Points, in no order, along strands that fork, close into loops and pass close to each other.
Two points are linked if the straight distance between their rows is under 145. Some points are linked to none.
<1357>: [ 65  33 -21  -4  31 -84  73 -18 -49 -16  20 -35  21 -45  -1  -6  10  16
  32  -5   6   2  28 -29  33  -5 -11 -24 -19  21   3  39 -29   9]
<830>: [-46  39 -36   3 -16  32  -5  16  -4  29   8  29 -37  13 -25 -28  41 -10
 -11   6  -9 -46   5   5  -9  17  56  20   0 -40  13  -5 -10   3]
<332>: [ 24 -20  36  15  21 -26 -37 -27  -4  22  61   1  35   5  39  70  37  19
  25  -5  22   0  23   9   2   5  41  -5 -13 -10   9 -15  23 -45]
<934>: [ 29 -35 -25   6  -8  17 -41 -10 -54  22  53   4 -29  20  13 -12  -7   3
 -13  53   9  18  24 -11 -19 -27 -34  15 -67 -25 -11  29 -39 -22]
<1425>: [-13   6  -4  -6   5  22  15   9  21  -1 -38  24   8  23 -35 -24  -4 -22
  35   4 -35 -26  68  28 -20  11  42  -6  17  28  66   4 -14 -21]
<838>: [-12  -1  21  34  -2 -20 -31  10  61 -17 -51 -27  16  59 -40 -27   9  -9
  32 -12   3 -27  32  28   5  -5  -7  38 -44  29  34 -12 -10 -29]
<550>: [ 63 -44  18   9   8 -33 -26 -49 -26   0  11  -6  -8 -24  45  98  21  25
  19   8  -2  55  27   4   8  -3  14 -21 -39 -18  26   2  19 -38]
<96>: [  3  13  32  28 -23  -7 -23  38  21   9  29 -65  -8  26  52  65 -17   1
  -7  11  13   5   7  -8 -26  25 -36  -2 -36 -35   4   4  15  10]
<1147>: [ 72  -5  29  -3 -23 -40  31 -31  16  -4  12  -2 -49  16   0  -5  21 -21
 -27 -22   9   0  26 -11  46 -12  50  -2 -54 -31  -7 -14 -11  15]
<396>: [  8 -40   0  24 -33 -13 -10 -40  27 -46  -1 -38 -49  70  56  55 -67  14
  25  49   8  -1   7  26  -8   9 -25  -5 -61 -37  18   1  16   2]
<897>: [-68  12  -6 -13 -11   8  26  39 -28 -49  14  18   2  37  13 -36 -28  43
  27 -17  53 -34 -68  27 -29  37  -5  -5  89  -9  -8   6  32   8]
<1500>: [-14  18  50  -2  19 -11 -44  22  58  13 -34  33  18 -25 -45 -38  48 -20
 -47 -22   5 -18 -37 -19 -30  -7  -3  18  18  22  29 -31 -17 -61]
<916>: [  8 -30  17 -16  41  14  14 -32 -78  22  -1  19  -1 -77  49  27 -22 -13
  -3  -4  -8  38 -45   7  14  -2  20 -20  46  35 -27 -10  23  14]
<1403>: [ 15   8  54   5 -34  -5   7  45  32  -5  -9  38 -86 -28  67   8  -6 -20
 -16 -38  -3  -7 -19  47  45   0  75 -44 -18 -35  -7 -19 -41   1]
<710>: [-24  -8  36   8  -4 -32  53 -83 -43 -42   0  14 -15 -51  27  -2   9  29
 -54   7 -24 -14 -53   0  -9  11  26   8 -16  12 -29  26  29  22]
<644>: [-59   2 -31   4 -14  53  42 -33 -73  -7  -6   4 -60 -35 -34 -16  17  52
  -7  42 -21 -10   2   6 -11  -5  32  16  12 -12  25  39  15  45]
<447>: [ 34 -44 -32  -5   7 -33   4  -2 -34   7   9  65   1 -77   3  -7 -16  -4
 -14 -15 -44  43 -26 -47  28 -25  24   3 -11 -27 -51 -13 -21  21]
<378>: [ 70 -42   9  -4  11 -13  36 -63  43   8 -46 -20  27   9   1  38 -42 -52
 -45  -5 -43  19  13  -1  -5  -5   0 -23 -37  16  -4  -3  19 -26]
<283>: [-50  17  20 -15   0 -32  19  12   2 -56  20  18  22  30  13 -38 -16  10
  14 -13   5 -44 -10  38  -4  27   7  -2  72  29  11  16  17 -27]
<898>: [ 20 -38 -21 -17 -26  13  12 -11 -41  -9 -18  36  -6  -4 -23 -23 -34 -12
  30 -11 -12  46   0 -21 -31   0 -64   0   2   4  19   9 -56   1]
<918>: [-15 -15  43  -7  25  28  -3  23  27   1 -41 -15  46   6 -16   5  14  -1
  32  10  -7   1  52  26 -37   4  36   4  65  45  52  12  35 -39]
<670>: [-32  58  33  -1  -3  21 -14  33  12  29  45 -57  24  48  47  59   3  27
 -12  18  40 -21 -13   8  -7  38  -4   0  17   1  15  13  35  -1]
<56>: [-31 -25  21  32 -11   5  -1 -29  34   8  -7 -64  36 -14  22  95  19 -19
  25  14  -7   2  30  -4  -7  15  22  52 -17  11 -21  12  50   4]
<343>: [-39 -16   2 -14   3  64 -28  56  16   4 -10  18  12 -40   0   2 -10  10
 -29  20 -29   3 -13  22 -23 -34  37  -8  55  -2 -19   4  47  34]
<298>: [ 10 -55 -34  11 -14   0   1   5   7  -5  16  22  14 -67   0  28  11  -9
 -33  -5 -53  48  -1 -48   9  -4  19  16 -19 -44 -42 -13  28  57]
<19>: [-40 -21 -46  -3 -29  29  -7  20  21  -9  -2 -40  40  -7 -12  12 -19 -19
   5  -8 -32  19 -18  -1  20 -19 -16  59   6  -9 -86  -6  66  58]
<1461>: [ 31 -22  28 -19  15  52 -15  45   0   9 -35  27  21  -3  29  18 -39  13
 -24  10  14  54 -24   8 -36  -9  -9 -57  47  -6  40  -6  17   8]
<1240>: [ 11 -16  29  27  -3  11  12   5  14  -6  -8  14  10   8   6  22  35  69
 -52  15   0   4 -25 -40 -62  -3 -34 -30 -15 -20  47   4  27  16]
<443>: [-41   7  58  44  -4  13   3 -29  47   3 -10 -26 -27 -28 -11  34  61 -47
 -45   7 -33 -15  20 -20 -15  24  31  42 -56   1 -14   6  19   8]
<145>: [-11  27  34   6  67   1 -10  62  37  40 -20 -18  21 -52 -26 -14 -11   6
  29  -8 -19 -13 -40   1  31 -27   2 -35  34  60 -22 -13  25  22]
<1383>: [-27  33  -3 -47 -15  58  23  -1 -16  24   7 -13  46  22  -9  10   6 -76
 -27  -3 -11 -11  30   6 -35  27  14  34  31  32   4   1  30 -19]
<1097>: [ 52  35 -26  -2  19 -24  -1  -9 -42  32 -17 -14  22   6 -21  23  -8  31
  48 -10  32  24  -7 -23  53  21  29  12  19   6  30  -9   5   1]
<669>: [-13  -7  35  11 -12  54   8  -3  24  51  32 -13 -18  29  11  35 -12 -27
  54  12  -3 -28  39   8 -28  25   0 -37 -41  25  -1   0 -30   5]
<457>: [ -5  -7  52  23  16 -42 -10 -22  23 -27  -1 -38 -21  33 -12 -32  24   3
  30  11   2 -27  56  43   2 -13 -19 -15 -30  38  29  29  -7 -47]
<94>: [-23  18  28  24  47  -5 -39  19  17  30 -19  -2  16  -9  -1  30  11 -20
  76 -18  11 -17 -25  25  60   1  71  29  36  39  -4 -33  25 -18]
<883>: [-50 -30  56  -2  14  18   4 -53 -22   0  37 -17 -10 -37 -16 -17  62   8
  -8  30  -4 -56  27 -15 -58  29   9  15   5  41  34   5   5 -48]
<422>: [-18  48  20   5  -8 -29 -33  34  46   4 -15  10  -6   0 -12 -27  70 -34
 -35 -22  29  -3  -4 -38  -3  12   3  43  -6 -18   3  -6 -47 -31]
<928>: [-26  13  16 -18  10 -17  11  -7 -30 -15  14  35  12 -69  23 -10  11  21
 -70 -10 -15  -1 -55 -12  -2  -6  22   3  18 -13 -37  16  21   7]
<731>: [ -3  57 -97 -18 -23  41  -5  44  22  47  -5  52  -3  27 -31 -34  20 -51
 -43  -6 -14 -27  33  -2   6  18  58  17  29 -52   3 -22 -28  -3]
<587>: [-22  42  16  26  -8  18 -17   6  25  12  31 -38 -43  18 -26   5  84 -29
 -49  14  -3 -21  29 -34 -28  48  -6  56 -57 -29   4  12   3   9]
<706>: [ 23  -3   5   4 -25  48  -4 -30 -15   8   4  -9 -31  45  14  30 -28 -22
 -33  16  -4  35   2 -24 -44  43 -44  32 -61 -24  34   6  -5  11]
<1178>: [ -9 -16 -44  -3   4  61 -24  43   3  47  34  19 -28  11   0 -28  17 -48
  16  47 -23 -16  82  46 -41 -17  37 -23  -1  -9  25   5 -36 -15]
<32>: [ 82 -33   7 -20  12  -4  10 -48  19  35  -1  46  42  20 -34  -3 -32 -34
  -8 -35 -39  20  22 -22  -8 -14  33 -25 -41   2  11 -18  -1 -17]
<223>: [-17 -15   6 -19  -4 -15 -13  -3 -48 -13  22  65  11 -17   7 -25   4  47
 -41  -6  35   7 -76 -28 -25   2  -5  -6  39 -21  -7   5   3 -12]
<961>: [ 51  20   5 -22 -16 -24  48 -34 -36  -6  26  28 -30  13   2 -16 -50 -10
  23 -16   7  -1 -14   4  12  31 -23 -58 -37  -5   6  14 -72  -2]
<695>: [  5  21 -30  19 -26 -18  41   6  37 -52 -44   8 -54 -16 -48 -56  16 -11
 -23   1  -8  26   3 -53  34  18 -32   9 -39 -18  19  -6 -64  53]
<981>: [  0   5 -84 -11 -37  38  32  31   8  10  -1  32  -6  19 -31 -38   0 -29
 -43  15 -33  10  66  -3 -38  35  26 -11  18 -50  22   8 -15  27]
<922>: [-39   9  71  48   0   5 -14 -21  26  13   2 -49 -65  18 -16  -1  25   8
  14 -13  16 -31 -33  -2  -9 -12 -40   6 -86  12  -6  -8 -27  12]
<342>: [-26  11 -95 -12  -8  19  26  32 -48  13  32 -14   2  23 -64 -74 -38  21
  -5  14   8 -15  11  13  -7 -33 -34  -2  45 -10 -23  11   3  28]
<699>: [ 17 -20  26   3   0 -28 -32  -9   3   3  11  -2 -37 -10  58  15   6 -26
   9  -5   7   5  34  61  67 -54  49  12 -28  -5 -31  -7  -4 -54]
<272>: [ -3  27  24  -1  37 -17  26  42  15  18  22  -8  16 -74   6  -7   8 -20
   7 -37 -47 -27 -26 -10  22  11 -11 -58  38  34 -48 -14   9  32]
<896>: [ 30 -63  35  11   5  -7   8 -18  -8  -7   9   0  30 -56  41  17  -9  31
 -24  21 -35  17  -6  19 -14 -37  -3 -41 -17  -4 -17  28  20  12]
<1216>: [-31  13 -37  19  -6 -16  45  12 -19 -55  36   4  -8  13 -19 -85  -4 -11
 -11  24 -26 -59  55  22  -4  23  24  -6   7   6 -14  37 -15  20]
<1107>: [ 19  45  20 -24 -15  12   2   1 -35  13   7  14 -44 -56  47  15 -25 -21
 -53   2  -4  45 -46 -16  18  39 -63 -46   1 -22 -10  10 -60   2]
<1189>: [-26  23  36  -1 -15  38  33 -16  32 -16 -56  41 -21 -14  -4  36   2 -14
 -35   1 -35  -1 -21 -20 -23  37  51  13  14  -2  45 -13  25  25]
<1254>: [-14 -43  32   9   4  54 -10  23  23  12  17   1   7 -31  69  43 -32  -6
 -21  24 -21  16  18  23 -26 -16  15 -30   7  -3 -24   8  32  11]
<473>: [-13  20 -42 -15   3 -33  46  26 -40 -59  47   4  22  18  35 -48 -27  14
  -3  20 -12 -42  41  50   2   9   7 -27  64  10   1  43   4 -16]
<1174>: [ 56  19  -5 -28  33   9  26 -16  15  75  23  17  33  15 -55 -31  -9 -33
  -6 -13 -16 -35  12 -17  16 -35  48 -33 -48  21  -7 -27  -5   1]
<329>: [-33  46 -22   0  21  -4  58  23 -30 -16  35 -32  -3 -23   9 -55 -11  -9
 -18   8 -29 -71  15  31  23 -10  39  -7  12  41 -42  23  24  46]
<1274>: [-43 -11  30 -18   1  40  -7 -30   9  11  38 -27  43  26   5  -2 -17  -1
 -26  -8  23 -33 -40   5 -48  11 -18   9  33  34 -24  -8  48  -8]
<601>: [ 11  -5  15  -4 -35 -28 -13 -39  47 -58 -34 -15 -32  93  28  24 -52  20
 -14  38   2  -9   7  57  19   3   9   4 -46  -7  26   0  37 -31]
<931>: [ 38 -44  -4 -16  42 -47 -23 -34 -46  11   7  62  31 -57  19  11  -4  -6
  20 -30 -25  38 -25  -3  27 -31  21  -2  38  18 -37 -18  16 -26]
<134>: [-18 -36 -28  10 -21   8  39  -6  38 -27 -37 -17  18 -41 -29  21  14 -21
   3 -24 -51  33 -18 -52   3  -2  -4  55  -1 -15 -42 -20  62  81]
<724>: [ 14  15 -61  -7 -27   9 -15  31  13  29  10  25  12  42 -66 -44 -18  25
 -28 -14   1   3 -34 -40  -4 -14 -40 -10 -12 -32 -18 -12 -32  20]
<62>: [-11  -4  -7  -2 -21   9  -5 -66 -17  -1  17  16  12  65   3  29  12  10
  10  -6   3 -24  25   7  -2  20  62  44 -29  -6  20   6  37 -25]
<1118>: [ 31  22 -49 -42 -14  -9  -2  22 -13 -13 -30  20  55  15   6  21 -43 -48
  13 -49  17  61 -22  -5  28  16 -20  41  68  -7 -12 -18  20  -6]
<1351>: [-22  10  19 -24  -6  40  37 -12 -57 -14  -4  27 -31 -63  -1  -4 -18   1
 -19  -5 -23  22 -61  -6  -3   8  15  -4  51   6 -10  12  33  48]
<737>: [  8 -20 -31  -5 -22  -8 -21 -31 -42   4  13  37 -45  -1 -23 -37   4 -32
  24  10   5  22  36 -25   5   2 -33  11 -48 -20  -8  22 -86 -12]
<542>: [-13  37   4  31  10  40   8  -5  45  26 -26 -43 -27   9 -57  15  57   9
  10  -5 -12 -12  16 -55  -7   6 -52   7 -46  15  47 -13 -24  33]
<251>: [  5  25  23  -6  15  35  -7  -8   0  36  69 -20  24   3  56   1  28 -45
 -59   7  -2 -38  33  16 -32  -4  42 -17 -16  15 -24 -13  14 -24]
<38>: [ 35 -31  -8 -13 -23 -16 -34   1 -53 -14  33  11 -13  16  57  -6 -41  26
 -15  45  13  35  -3   8 -19 -19 -76 -13 -14 -24  -6  33 -30 -23]
<388>: [-77 -31  31   1  -2  22 -62  52  36  -6 -18   0  36 -34 -18 -31  18  -3
 -31  -2 -17 -24 -48  17 -12 -33  22  39  49  19 -26 -15  49 -13]
<1139>: [ 46  23  26 -13  -8  -9   4  -3  11  45  13   5 -46 -16  -6  -1  62 -52
 -31 -20   4   3  31 -14  39   0  37  -1 -38 -28 -13 -28 -63  -8]
<1045>: [-30 -17  50  15  22  26   0  26  59  20  -1 -17  27   4   8  24   3  11
  68  40  -4 -42  68  44 -19  10  43 -12  29  72 -11   4  14 -32]
<792>: [ 19  12  -5   3  10 -41 -85  33  20  17 -31  28  40  22 -14 -11   3  37
 -13 -16  38  27 -55  -9  24 -27  -9  19  14 -23  11 -26  -1 -41]
<290>: [-54  -2  12   6  41  11 -14  13  -7  42   9  38 -11 -48  33  28 -25 -28
  67 -29   2 -21 -43  17  28   5  77  12  39  42 -53 -54  19  18]
<1333>: [ -8  36 -67  -4  -4 -46  57  13 -21 -56 -20  17  -1  -4 -30 -62   5  -3
 -34   7 -20 -17  16 -19  12  30  21  44  38  -4   6  29 -11   7]
<1243>: [-58  -2 -39   6 -22  12  -3  31   0 -16 -15 -56  23  44 -29 -12 -13  -3
  32 -14  34   0 -23   8  -4  -3 -37  66  21  12 -41   2  49  45]
<1195>: [  2  -3  34  18 -26 -24  -7 -56   2  14  34  -8 -49  21 -21 -27  21  29
  -9 -28  14 -19 -37 -35  14  -6 -26  -1 -83 -22 -42  -1 -34  25]
<1141>: [  2 -22  15   7 -15 -18  -7 -39  42 -38 -51 -40  24  37  22  76 -14  -2
  16  23   4  23  26  13  -8   2  16  57  -1   2  29  -7  66 -24]
<279>: [ 17 -37  25  14   2 -17   6  -9  16 -23 -20 -23  33  11  14  13 -14  19
 -21   9   9   0 -16  -5 -66 -14 -87 -47   3  13  26  12  13 -12]
<968>: [  2 -20  24  32  22   5  -6 -38 -51   3 -13   5  -7   4  -1  33  51  56
  73 -17  39  14  15 -26 -24  15 -33 -18  11  20  59 -16 -13  -9]
<416>: [-20  -7 -64  -7   9 -29 -11 -17 -52 -46 -29   5  11  38 -26   1  21  67
  38  -5  46  26  23  -2  23 -32  -6  61  58 -20  26  18  40 -31]
<1484>: [ 21 -15 -16  10 -15 -13  -8 -38  27 -59 -65  -4  -8  59  -4  14   9  11
 -45  47 -12   4  37  18   2  -3  27  50 -30  -9  43   5  39 -20]
<330>: [-21  -9   8  17  37  -6  -6  46  18  16 -30 -13  27  -5 -30   1 -37  16
  75  14  -4 -12 -12  23  24 -32  46  -4  14  47  -5  -2  17   8]
<677>: [-19 -20   3   7  -3   1  48 -62 -64 -39 -28  18 -40 -18  -2  12 -12  63
   2  27  -9  -3 -42  -9   2   0  51  24  -7 -10  29  25  41  36]
<728>: [ 12  -8 -29 -12  -9 -23 -31  -8 -67  -2  34  40   7   8  16 -29 -14  86
 -18   5  49  27 -40 -25  -6 -16 -42 -40   6 -39  -1  29 -27 -19]
<1238>: [ 59  30  -3 -22 -18  -3  23  23  18 -19 -16  -2  -5   4  24 -14 -36 -62
 -31   1 -14  36  46  27  19  27 -38 -32  13   1  26  16 -57 -18]
<939>: [ 19  -1  37  24   8 -63  -4 -20  28   5 -48  10   7 -28   0  12  22 -30
  -4 -47  -3  11 -26 -10  25   9 -14   0  -2  19   8 -11 -26 -38]
<515>: [ 13  42  10 -23  -5 -27   3  20  25   7 -18  29 -42 -29   7 -32 -23 -35
 -37 -25   9  34 -45 -36  44   9 -44 -31 -21 -35 -36   6 -97  -4]
<353>: [-44 -12  16  10   8  19  24   9  -8  10  37  13 -19 -72  47  17 -17 -17
  27 -22 -36 -31 -14   5   7  18  44 -28  23  16 -52 -12  12  50]
<384>: [  1 -24 -29  -5  -6  36  22  37 -54 -36   1  -7   7  22 -12  12   5  44
  40  -6  40  43  13   9 -34  19 -18 -13  75 -22  45  28  12   5]
<415>: [ -4  36 -17   1  25 -14  14  65  -8   4  34 -54  66  19  25  17 -21  43
  36   4  45 -29  11  26  19   1  -4 -43  60  -2   5  22  25  12]
<534>: [ 14   8 -74 -13   6  12 -11  22 -22  51  35  10  45  36 -64 -75 -19 -12
 -10  -2 -15 -38  15   2  -3 -28 -11 -10   4  -6 -38  -6 -13  -9]
<707>: [ 60  40   4 -17 -28  35  -8  44  -8  33 -18  -1 -26   3  19   9 -46 -36
 -36  -2   2  36 -25   6  -9  14 -58 -51 -18 -20  21 -13 -56  -7]
<1454>: [-32  26  45  18   7  37  20   5  47   7 -15  15 -31  -3  -8  11  51  38
 -39  -6 -34 -21 -29 -44 -46  30 -11 -25   7  -1  40   1  14  36]
<1329>: [-35  -9  51  -1  16  67  -5   2  32  58  10 -30   0  12 -31  16 -11   2
  63  43  20 -31  46  33 -29  10 -12 -35   2  86  -4  -3 -17  -9]
<952>: [-23  80  -2   9  10  26  15  52 -10  18  48 -44  35  15  10  25  17  79
  -9  17  34 -29 -20  -6  23  20  25 -27  37  -8 -13  19  47  41]
<802>: [-55  -9  -2  10   4  15 -13  38  29  20 -17  17  -5   8 -55 -33 -20  -7
  62  -8 -18 -38  -1  30 -11  -8  13 -12  30  23  21 -13  -9  -8]
<212>: [ -5   5  20   5  -8  10 -25  37  21   6  -7  17 -62  -7  29 -13 -11 -20
  25 -12   3 -28   7  50  56 -32  65  -2 -28  -9 -13 -31 -42  -5]
<80>: [  4   8 -46 -24   0 -41 -16 -62 -29  -7  11  -2  32  67 -16  10   8  -1
  39 -29  21  28  36  -5   8   5 -61  47 -25  26  18 -12   3 -48]
<664>: [ -1 -18 -40 -38 -13 -17  -8   1  -8 -33 -23  42  24  26 -18 -30 -33 -12
  42 -38  -3  35  -5  -1  -2  -2 -51  27  47   8   2  -1  -5 -20]
<160>: [ -6 -21   4   5  -3  28  19   0  -5 -13 -50  66 -33 -66 -14  28  25  -2
  -2 -38 -30  38 -37 -53  -3  34  67  32  23 -13  36 -30  17  41]
<650>: [  42  -20  -22   17  -21  -66  -42  -19   -7   -3   28  -31   10   22
   35   18  -29   26   20   27   41   25  -16  -19  -14  -22 -110  -23
  -31  -29  -26   12  -32  -14]
<1175>: [-22 -45  71 -12  24  38 -36  14 -27   2 -23  -4   1  13  33  26 -35  15
  30  20  35  48 -39  36 -37  -4 -20 -46  60  29  29  -9   9   2]
<454>: [ 17 -52  10   0  -5  19   4  11   1 -15 -25  49  13 -23   0 -10 -30  60
 -25  10 -23  26 -27   1 -25 -27  -1 -47  -1  -7  39   3   4  20]
<595>: [ 12 -10   9   7  10   5   3 -43  22  41  12  23 -10  18 -65 -29  -5   1
  10 -30  -7 -45 -16 -21 -12 -27   2 -10 -74   9  -9 -29 -23  24]
<1080>: [ 33  25  16  -2  -5 -28  39 -38 -19   7  25 -24 -38   0   4  15 -18  -2
  45 -26  26 -20 -41   8  66  33  -4 -14 -51  -2  -8 -12 -38  17]
<978>: [  3  24 -35  -8 -11  47  17  -1  -1  18  10 -20 -40   6  -7 -28   7 -55
 -11  15 -25 -33  57  19  33   2  26  -8 -60  -7 -26  -7 -21  45]
<1211>: [ 34   4  -6  -4   1 -76 -62 -30 -14 -28 -38   1   1   1  27  21 -25  34
   5  22  42  47 -36 -16  28 -39 -89 -13 -11 -17  10  21 -24 -58]
<1180>: [ 26 -42  19  11  15 -66 -24 -12   8 -36 -27  -4  49 -32  12  -4  -1  43
 -51  19 -12   0 -42  17   1 -70  16  -2 -17 -13 -19  18  33 -14]
<1088>: [  7  55  -3 -12  12  37  11  -4  -8 -11  51  11 -19 -30  86 -22  -4 -33
 -68   4   4 -54  19  54   1   7  46  -3   6   1 -30   1  -1  -3]
<933>: [-40 -22  30 -18  23  42 -60  42  39  25 -47  11  19 -50 -55 -37  39 -11
 -41   3 -25  21 -36 -20 -29 -24 -16   8  57  33   6 -28  25 -12]
<1486>: [ 52 -29   5  19   6 -53 -11 -55   7  -2 -21  -3  26  -8   6  28   8  34
 -54  -2  19  24 -56 -22 -11 -27 -31  -4 -39 -14 -26  -8   8 -17]
<1301>: [ 20  15 -41 -17  13  20  -5  61 -26   5  -3 -46  54  32  -1  14 -31  34
  37   4  56  41  -6  17   7  11 -35 -22  74 -21  25   8  14  13]
<1073>: [  9  13   0  19 -14  -8  10  10  54   2 -53 -28 -37 -27 -66 -11  64 -42
   7 -22  -4  23  29 -51  24  11 -38  32 -60  -3  35 -16 -71  25]
<397>: [-30  20  31 -23  19  46 -28 -19   3  46  43 -42  34  19  20   7  20  -1
 -73  52   8 -41   8   4 -49  -8  10  17  -4  37 -24 -16  57 -35]
<1498>: [ 26  -1 -61  -1 -15 -38  21  21  32 -35 -28  40  -6   6 -31 -71  -8  32
 -31  -5  13  29 -32 -56  11 -21 -46  -1 -12 -36  -8   0 -58  24]
<754>: [ 19 -15  44  38  14 -34   5 -38  13 -11 -34 -66   9   3  15  16   0  -6
  10  13   1   6  20  19 -25  -4 -75 -14 -17  40  44  21  -5 -41]
<1481>: [-49 -27  38  -5  33  27 -27  19   8  -9   0 -25  35  19   0  -4  -5  33
  16  -4  43   0 -55  14 -31 -13 -21 -24  61  26  -9 -19  36  12]
<1145>: [-16   6 -53 -16 -29 -21  14  17 -15 -56 -19 -40  44  31   9  19 -27 -18
  52 -24  36  30 -22   1  20  22 -28  66  67 -11 -32  -2  42  27]
<719>: [-18  23 -31  10 -25 -42 -11  -3   5 -24   7 -24  14  43 -10 -28   7 -11
   4  -9  16 -17  12  -5  41  18  11  48 -14 -20 -25   3  -8   5]
<991>: [  8  24 -15  -1   0  73 -13  49  47  62   9  20 -40  11  18  31   1 -36
  47  25 -14 -23  73  32 -13   1  44 -31 -27   9 -18 -16 -45  22]
<18>: [-33 -49  41  37  -5  -2  -1 -25  29   3  -8 -25   7 -57  26  77  41 -23
 -30 -15 -34  15 -15 -27 -13  13   9  24  -9  16 -26  -3  49  11]
<714>: [ 69 -65  -7  13 -12 -57 -26 -73  15 -31  11   3   4  22  43  76  -2  25
  -8  -5   7  18  -8 -18 -13 -19 -17 -13 -62 -42  -1 -18  25 -11]
<660>: [-36 -35 -30   5  30  14  31  17 -60 -49  35  10   6  21 -26 -17  -2  66
  63 -17  60  -9 -21   3 -45   4   5 -16  92 -11   9  22  35  -3]
<65>: [-19  68   3  -3  27  25  26  22  -8 -10  55 -12 -18 -54  41 -22  28  20
 -55   8 -12 -59  -6  28  26 -23  55 -17  11  -5 -43  12  27  44]
<1081>: [ -6  44 -27 -18 -21  20  16  -4  14  38   8  15 -51 -23 -24  -7  34 -35
   3 -10 -26 -18  -6 -15  38  13  33  17 -40 -41 -15 -20 -32  44]
<1360>: [  6  17  38  -5  26 -17 -39 -34 -29  15  51  -8  -5 -14  55  26  56 -28
  14 -13  30 -13  50  39  34  -6  51  25 -15  21   2 -15   1 -83]
<201>: [ 69 -15 -34 -12 -10 -24  -3  49  65 -29 -34  16  17  25 -30 -65 -53 -30
 -30   4 -36  18  18  17  33 -28   7 -16 -15 -24   8 -19 -28  12]
<382>: [-40  18  35  45   1  31 -15  -8  13  20  21 -62 -20  28 -16  13  51   5
  11  30  16 -35  33 -10 -43  18 -29  34 -64  14  32  17  -3  17]
<1037>: [-43  25 -19 -30 -19  80  30 -22 -72   6 -22   2 -61 -51  -2  19   4 -14
  18  28 -30  17   1  -5  22  11  30  38  28  10   0  -1  20  51]
<969>: [ -7 -27 -41  10 -20  41  16  34  19   1  -8  16 -18  33 -21 -11 -11  -8
  29  22 -23  -8  69  -2 -49  22  15 -31   5 -21  51  20 -33  17]
<1353>: [  1   1 -25   0 -15  -4 -32 -22  23  14 -29  -9  29  48 -49  -6  21 -43
  55 -36  -1  -5  49  -5   3  10 -44  62 -18  35  27 -23 -21 -38]
<666>: [ 17  -1  -2  -2 -19 -30 -73   6  -1  13 -47  -3  -1  20  29  33 -16   8
  -5   8  46  58 -59 -10  18  -8 -56  44  -9 -30  -2 -19 -12 -40]
<849>: [ 36  -6 -12  16  15 -57  15 -25 -41   5  45 -29  12 -15  -5   0  -8  24
  79 -21  14  -6  12  -4  50  -7 -28 -32 -33   9 -22  22 -20   3]
<1439>: [ 70  18  -4 -24  -9 -37  26   1 -10 -10   8  39 -57 -13  15 -43 -36 -13
   7 -19  26  26  -4 -16  74  -4 -12 -55 -28 -53 -16   0 -95  -8]
<1503>: [ 65  32 -15  -7  21 -46  52  31  -5 -10 -12 -35  21 -36 -14 -27   6 -43
  -5  -9 -23  12  47   3  30   6 -12 -27   0  18   2  30 -49  -6]
<1215>: [ 16 -10 -22 -26  10 -85 -34 -61 -16 -10  28 -14  23  16   0   4  -9  -1
  58 -11  12  15  20   8  49 -21 -50   7 -29  26 -25   6  -1 -50]
<801>: [-48  17 -55 -12   3  13  60  30 -51  -7  43  -6  26  30 -31 -44 -20  29
 -21  20  11 -47  18  27 -22  -8  16   3  82  -2 -21  21  36  -3]
<31>: [  9 -28 -31 -10  12 -53 -38  21  36 -38 -49  58  32  22  -7  -7   7  37
  23 -37  20  37 -15 -17 -10 -21 -60  15  25  -8  32 -25  -6 -43]

A fork is a point with three links, a tip a point with one. Leave the first point through the second and follow the links. Name the first fork or tip that comes.
<1461>, <1175>: <1216>
<1216>, <329>: <454>
<896>, <1180>: <1403>
<473>, <283>: <96>
<96>, <670>: <473>
<1357>, <1503>: <849>
<1403>, <212>: <896>
